Each row is a point on a landscape with many valleys, with its height.
From any point a ball takes the steepest step (drop divided by distance) to one of its 4 nearest points. It stops when none of these is lower. Distance is the straight distance between rows; heights are no part of it.
Z791 (h 4.56): [ -1 -16  14  13  -9  13  29  12  18  36 -32  20 -45  29  22  -1  27  -6
  -2   7  16  25   0]
Z346 (h 6.83): [ -7   9  32 -13 -25 -16  -6  -1   4 -24 -35 -33 -17  23 -10 -50  21  20
 -24 -21  -4   5  -4]
Z446 (h 6.35): [-44   6 -17   2 -13  -8   6  16  23   6 -20 -17 -20   7  -2 -24  10  -3
   7  -8   3 -20 -11]
Z474 (h 5.43): [-54   6  22   4 -36 -10   3  11  34  24 -15 -20 -35  15  -1 -29  12   5
  27  -2  -3 -26   5]
Z705 (h 1.33): [ 56 -25 -14   1  16  16   9 -20 -37 -36   5  38  38 -21   5   7   0  -3
  18  -7  13   8  16]
Z395 (h 7.03): [ 19   9  50 -23 -14  -5 -14   1  21   2 -58 -53   8 -23 -36 -21   4   9
 -33 -32  19  -3   6]
Z784 (h 2.73): [  2 -23 -29  16 -16 -10  10  -7 -14  25  51  54   8   6  25  35  -1   9
  -2  65   4  -8  10]
Z781 (h 2.26): [ 44 -32 -28   1  -5  -5  38 -12 -24 -51  36  47  23 -15  18   9  18   6
  -9  17 -14  18 -14]
Z331 (h 3.04): [ 60   9 -22 -11  15  10  -7 -27 -17 -20  -5  42  21 -43  -1  14  -3 -43
  13 -21   1 -26  25]
Z865 (h 0.97): [ 22   1   6 -48  20  -1 -31 -23  19   9 -31 -52 -20  14 -10 -29  -6  10
 -13 -28  15  -5 -17]
Z408 (h 7.63): [-17   6  42 -12 -26  -1  -1  -6   6  -8 -66 -55  14  -3 -40 -29  -5   4
 -22 -53   5 -26  31]
Z398 (h 3.82): [ 24  15   9 -15 -23 -20 -38  -6  -4  18 -29 -14 -12  -3 -32 -36   9  26
  -2 -10 -11 -12 -22]
Z820 (h 4.86): [-44   0  -3  15 -10  11  50  11  41  30 -14 -15 -24   9  -4  -1  10 -10
  10 -10  10 -12  12]
Z622 (h 3.87): [  8  23  20  29 -16  -2 -12   3   8  19   4 -20  10   8  -9 -22 -19   0
 -41   7   2  22  -9]
Z500 (h 2.42): [ -2  -6  10   5  -4  11 -29  -7 -10  23  29   9  -6  -6  15  10 -13 -22
 -10  30  -3  23  -1]
Z828 (h 6.86): [ -6   2  32   3 -21   0 -20  -1   8 -21 -36 -45 -11  13 -29 -41  13  23
 -19 -38  -7  15   1]
Z648 (h 2.03): [ 61 -23 -12   5  17  -2  13 -11 -32 -31  19  53  27 -25  10   5  14  14
   3  -2  -9  11   4]
Z313 (h 4.25): [-12  27  -7  -7 -29 -23 -28  15  -8  19 -33 -15 -16 -11 -29 -30   9   9
   3 -10  -2   9 -29]
Z787 (h 2.65): [ -3 -13   3  -7   1  28 -29  -9 -22   2  23  11 -22   0  -8  25 -26 -20
   5  27 -22  30 -14]
Z324 (h 1.35): [ 15  25   1 -21  13  12 -16  -8 -22 -14  31   0  31  -7  11  34  17   8
 -11  -1 -16 -30   8]
Z835 (h 0.89): [  8 -31  -6 -17  25  10  20  11 -31 -38  20  31   2 -22 -20  24 -19  -8
  24   5 -10   6 -13]
Z448 (h 2.54): [ -9  -5   0 -20  -3  38 -36  -3 -19  -6  13   9   7  -3  -2  26   4 -10
 -15   3 -21  -4  -8]
Z451 (h 4.08): [ -4  -5 -16   9   3  27  16   9  37  28 -19  12 -42  39  19  10  11 -13
  -6  14  29  26  10]
Z96 (h 4.85): [-72  16  48  18 -17   8   4  10  45  39 -36   8   1  25  -6 -10  17   6
  26  -1   6 -19  14]
Z762 (h 1.56): [ 45   7   2  -6   1  -6  -4 -35   4 -18  16  13   5 -28  20  26   5 -18
 -12  -3 -14 -26  29]
Z496 (h 2.41): [-15   6 -28  27  22 -13  30  34  -2  21  -8  27 -16  27  33   0 -11  -6
  19  28  15  17 -20]
Z628 (h 1.23): [ 18  16   3  -9  35   0 -24   3 -12 -31  12 -11  31  -8   6  16   6  26
  23 -18  -8 -32  -3]
Z190 (h 3.40): [ 12  33  12 -49  45  18 -54  -3   5 -25  -8 -30  -1  15 -13  -3  -8   2
   0 -10  -4  -3  -3]
Z389 (h 2.36): [ 50  32 -32 -23  12 -24  10 -41   8  -9  30  10   2 -30  18 -10   8 -25
  -9  -5  -6 -21  36]
Z492 (h 6.80): [-33  11  -4   0 -36 -24 -14  12   7 -17 -29 -14 -30  18  -4 -29  26  -2
  -3 -24 -15 -19 -19]
Z254 (h 1.03): [ 31  38   4 -19  11  -5  -8  -1 -17 -17  37 -14  15 -17  13  15 -10   2
   6 -19 -13 -28  25]
Z545 (h 4.26): [  0 -26 -54  -3 -10  -1  18   0 -14  -3  53  64  18 -18  -6  20  28  -9
  -2  43  -9   5   4]
Z36 (h 1.73): [  6  -2  21  38  14 -21  22  11 -24  23  24  11  11  -4  19  10 -44  13
  14  38  13  15 -10]
Z740 (h 2.71): [ 32  31 -38 -22  41 -15  -7 -45  20 -20  22  24   8 -55  -3  20 -11 -49
  11 -20  11   1  25]
Z888 (h 7.40): [-32  10 -25  26 -21 -12  23  28  18  11 -18 -19   3   9   4 -26   2   0
  -1  -3   6  -5  -1]
Z59 (h 1.28): [ -1  31   2 -28  41  -9 -30   2 -23 -15   8 -27   6  -9  -8  15  -9  20
  22  -9 -11 -27 -12]
Z813 (h 2.17): [  3  -9  -5 -14  13  -1 -20  13 -10  22  -8 -26  16 -23  -5  -6 -37   8
  -1  -7  -1  -5 -29]
Z133 (h 2.87): [ 16  -7  22 -36   0 -16 -41 -21   8  22 -22 -34 -17   0 -33 -14   3  10
   3 -16   1  14 -24]
Z927 (h 4.82): [-47 -11  32  10 -26  -1  37  16  45  45 -25  -4 -18   8   0   0   3  -9
   7  -6  22  -8   9]
Z542 (h 4.74): [-11  18 -10  33  -9  16   9  19  25   8  -5 -13   2  16  21 -22  -4   1
 -31   1  -1  11  -2]
Z521 (h 1.71): [ 11  -4   1  16  -8 -10 -16   3 -24  19  35  23 -18   9   1  15 -42 -11
   6  37   9  29 -13]
Z180 (h 5.45): [-22  -9  46  25 -22  11  41  16  28  24 -48  13 -11  31   8  28  20   7
  -3   0  25  17  14]
Z208 (h 4.84): [  7   5   7  12 -19 -10 -10  19   5  28   5 -38  27 -21 -18 -10 -11  26
  -1   5   8   0 -15]
Z656 (h 3.46): [  5 -33 -39   8 -15   1  17  -9  -1  12  50  59   6  -4   9  10   0 -15
  -3  51  -3  16   5]
Z246 (h 1.83): [ 54  -7  -7   3  23  -3  16 -22 -31 -27  -5  27  22 -33   8  26 -10 -27
  15 -15  -1   5  14]
Z647 (h 1.07): [ 11   7 -10 -20  19  17 -32  31   2  -9  32 -31  26   2   3  38  -1  26
 -14   8 -20 -26 -19]
Z181 (h 0.81): [ 44  21  17 -20  21 -17  13 -25 -12 -24  15  -6  14 -22  22  19   3   6
  -1  -7 -22 -37  28]
Z540 (h 1.21): [ 20 -16   1 -14  23  13 -10  10  -6   6  16 -36  30 -21  -7   5 -10  19
  -8   1 -18  -9 -22]
Z811 (h 7.14): [-19   2  26   0 -15  -7   2   2   0 -18 -44 -59  -5  -8 -50 -31   8   7
 -19 -39  21  -6  10]
Z522 (h 1.10): [  6 -34 -27   1   7  -6  24  -4 -33 -47  22  32  18   0  -7  15   4  10
   2  13  -5  12  -5]
Z509 (h 1.12): [  2 -38   4  27  -4 -14  28  -2 -12  10  40  30  14   6  15  35 -18  28
   9  39  -2  -6   2]
Z997 (h 3.13): [ 55  14 -37  -4  34  -2   4 -35  -3  -8   9  18  15 -58  -6   8 -10 -41
   9 -22   5   9  33]
Z962 (h 2.34): [-13   9 -25  30  17   3   3  29   6   2 -10  29 -13  31  23 -26  -8 -16
  18  20  11  20 -23]
Z583 (h 1.48): [ 43 -15 -18   4   8  12  19  -6 -39 -51  20  29  21 -12   5   8  -7  12
   6 -17  -2   9  -2]
Z630 (h 2.80): [ 34  11  -9  -9   5  14  -9 -17 -42 -31   3  34  20 -29   1  19  17 -31
  -9  -8  -8 -17  26]
Z212 (h 1.54): [  6 -13   7  -9  -3  12 -13   0   0   7  18 -19  19 -23  -3  23 -24   6
 -32  25   1  -5 -11]
Z817 (h 7.89): [-27  21  -6  37 -22 -12  13  26   5   7 -15 -28  10   3  -9 -14 -11   0
  -9  -2   3   4  -9]
Z466 (h 1.68): [ 12 -30 -14   7  -3  -5  27 -14 -11   4  60  42  11  -9  12  20  -3  20
   0  48  -9  -1  10]
Z666 (h 1.09): [ 23  29  19 -20  24  -3  -1   2 -22 -23  10 -13  19  -4  23  11  -9  17
  29 -22   1 -44  17]
Z544 (h 2.27): [  5  15  -8  40  14  -7   4  16  -4  19   9  18 -11  38  22  -9 -37  -7
  24  18  27  28 -34]
Z757 (h 6.81): [-50   9  -3  10 -29 -20  10  19   5  -4 -28 -19 -18  23  -7 -26  18   5
  17 -25   1 -10 -15]
Z420 (h 6.47): [-30   9 -23  29  -9  -2  38  41  33  14  -5 -22 -10  23   5 -14   6  -4
 -24  -4  17   8   3]
Z231 (h 2.39): [ -4  -4  15  13 -22  -3 -26  -1  -9  35  15 -13  16  -8   6   4  -2 -13
 -38  16  -6  10 -12]
Z393 (h 0.69): [  3 -35 -13   5  27  -1  23   1 -36  -9  41  14  13   2   5  26 -29   6
   7  25 -13   9  -1]
Z670 (h 2.21): [  9  10  -9 -14   9  33 -18 -11 -36 -28  18  25  27 -14   0  29   3 -34
  -4  -3  -6  -6  -3]
Z973 (h 4.96): [-63  -5  13  -4 -21  -6  17  19  37  22 -10   3 -35   6 -12 -17   3  -6
  31  -7  -4 -23  22]
Z76 (h 4.01): [ 19 -11   2 -19 -10 -22 -22  -5  -7  32 -26 -24   3 -23 -23 -27 -16  13
   3  -1  -5  -7 -26]
Z785 (h 6.87): [-47 -21  32   2 -19   4  12  -8  17 -34 -31 -35 -23  24 -17 -38   0   0
 -14 -43   2   2   2]
Z148 (h 6.41): [-50 -21  38 -11 -30 -23  -4 -21  35  17  -5  -4 -32  32   8 -36  18  11
  16  -7 -13  -8   5]
Z669 (h 2.10): [ 63 -20 -25  -1  24  -6  29 -30 -19 -16   3  37  23 -27   4  11 -10 -11
  12 -36   4  29  14]
Z846 (h 2.04): [ 11  35   3 -38  29  21 -46  -8 -12 -31  -3 -11   2  13   3  -8 -15  17
  19 -13 -22 -22  -7]
Z382 (h 5.19): [-16  13   5  37 -12  -7 -11  18   3  24   2 -26  30  -3  -2  -9  -7  11
 -20   1  11  22 -15]
Z756 (h 6.90): [  5  -3  33 -14 -15   0 -15 -18  -1  -2 -45 -54  -4   0 -23 -27   5  16
 -22 -26  17   8  -2]
Z106 (h 4.79): [-54  -7   4  17 -14  12  36   6  35  37 -17 -28 -28  10  12  10  13 -10
  -6   0  16  -6  17]
Z986 (h 4.60): [-26  -7   5  16 -13  16  35   6  57  17 -18  -8 -34  35  16   1  10 -16
  -6   7  16   3   8]
Z304 (h 2.66): [ 35  31 -60 -16  35 -25  -7 -28  13 -16  38  28   2 -61   7  22  -8 -46
   1 -28  -6   2  23]
Z277 (h 1.90): [ 18   5 -13 -15  22  36 -26   8 -21 -20   9   4  16  -3  15  34   8  -9
 -15  10 -26 -14  -1]
Z340 (h 2.14): [ -7  17  -5  27  -5  -9 -18   6  -6  21   3  21 -13  34  21   0 -33  -7
   0  24   9  30 -23]
Z619 (h 1.13): [  9   2 -11 -34  38   7 -25  24 -14  -4   5 -33  24  -1   3  11  -9  21
   2   2  -6 -20  -9]
Z63 (h 1.08): [ -2 -24  17  -3  15   4  11   3 -40  12  34  24 -14  10 -17  15 -45  -5
  20  31  -8   7  -6]
Z32 (h 2.79): [ 74  -7 -13   0  32  -3   5 -30 -13 -18  11  19  -1 -55   7  20 -13 -13
   8 -22  14  15  23]
Z808 (h 4.58): [-10 -13  12  20 -12  25  37   9  33  26 -18   1 -55  39  21   8  28   9
 -14  32  17   8  15]
Z612 (h 1.14): [  9  11  -8  -5  19  -4  -8  22 -16 -15  21 -20  40  -9   9  20  14  19
 -15  -9 -20 -27  -4]
Z578 (h 5.51): [-47  -7  62  31  16  20  20  24  37  22 -36  11  24  30  -4  10  26  17
  14 -14  10  16  15]
Z276 (h 6.91): [-52 -34  31  -6 -26  -1   3 -11  32 -13 -21 -29 -19  26  -4 -32   6  22
   0 -37  -9   4   8]
Z773 (h 1.76): [ 17   5 -20  -4   3  21  -1 -10 -47 -48   5  29  18 -17  -6  24   0 -25
  21 -11   0   9  -3]
Z761 (h 2.63): [-16  15  -7  51  -8  13 -16  20  13  19 -10   0  -8  21  11  -6  -1 -26
 -16  25  15  27 -11]
Z565 (h 3.34): [-17  -8 -14  12   5   5  20   5  31  35 -32  18 -48  28   6  -8  16  -8
  21  23  27  15 -12]
Z143 (h 2.99): [  9  21   9 -39  25   2 -53 -14   8   5 -13 -41   0  -2 -18  -4  -8  22
  24 -21   8  -5 -15]
Z437 (h 2.70): [ 11 -33 -44   4 -21 -10  17  -5 -26  -2  48  44  16  -7  18  24  11   0
  -9  46 -18   5   7]
Z175 (h 2.47): [ -7 -10  -8 -22   4  14 -43  -3  -6  -3  34   4  10   4  -6  17 -10  -1
 -14  31 -20   9 -17]
Z796 (h 6.82): [-20   6  13  -9 -30 -14 -20   6  -4 -11 -24 -12 -26  21 -11 -46  24  10
  -5  -9 -14  -2  -8]
Z303 (h 2.64): [-19  21 -20  20   2 -12  13   8  23  25 -12  29 -30  43  16 -13  13 -10
   9  27   5  37 -18]
Z27 (h 6.85): [-44   1   2 -13 -35 -19   3 -11  28 -10  -7 -22 -41  40  -3 -42  22  26
  -9  -5 -29  -8  -2]
Z11 (h 7.62): [-49  -5  43   4 -20  -7 -18 -11  -9 -19 -47 -45   2  10 -44 -26   5 -13
 -19 -33   4  -9  11]
Z553 (h 5.58): [ 15 -25 -50  -1  -5   2  25  -7 -26 -31  50  61  24 -26   3   5  26  17
  -5  30   8  10  -4]
Z232 (h 4.83): [-50   2  43   6 -14  10  28  15  41  40 -31  -4 -19  -1   3  16  26   4
  37 -13  16 -12  28]

For each start below, name the point where the ball stops.
Z622: Z647
Z76: Z647
Z395: Z393
Z578: Z393
Z997: Z181
Z382: Z647
Z208: Z647
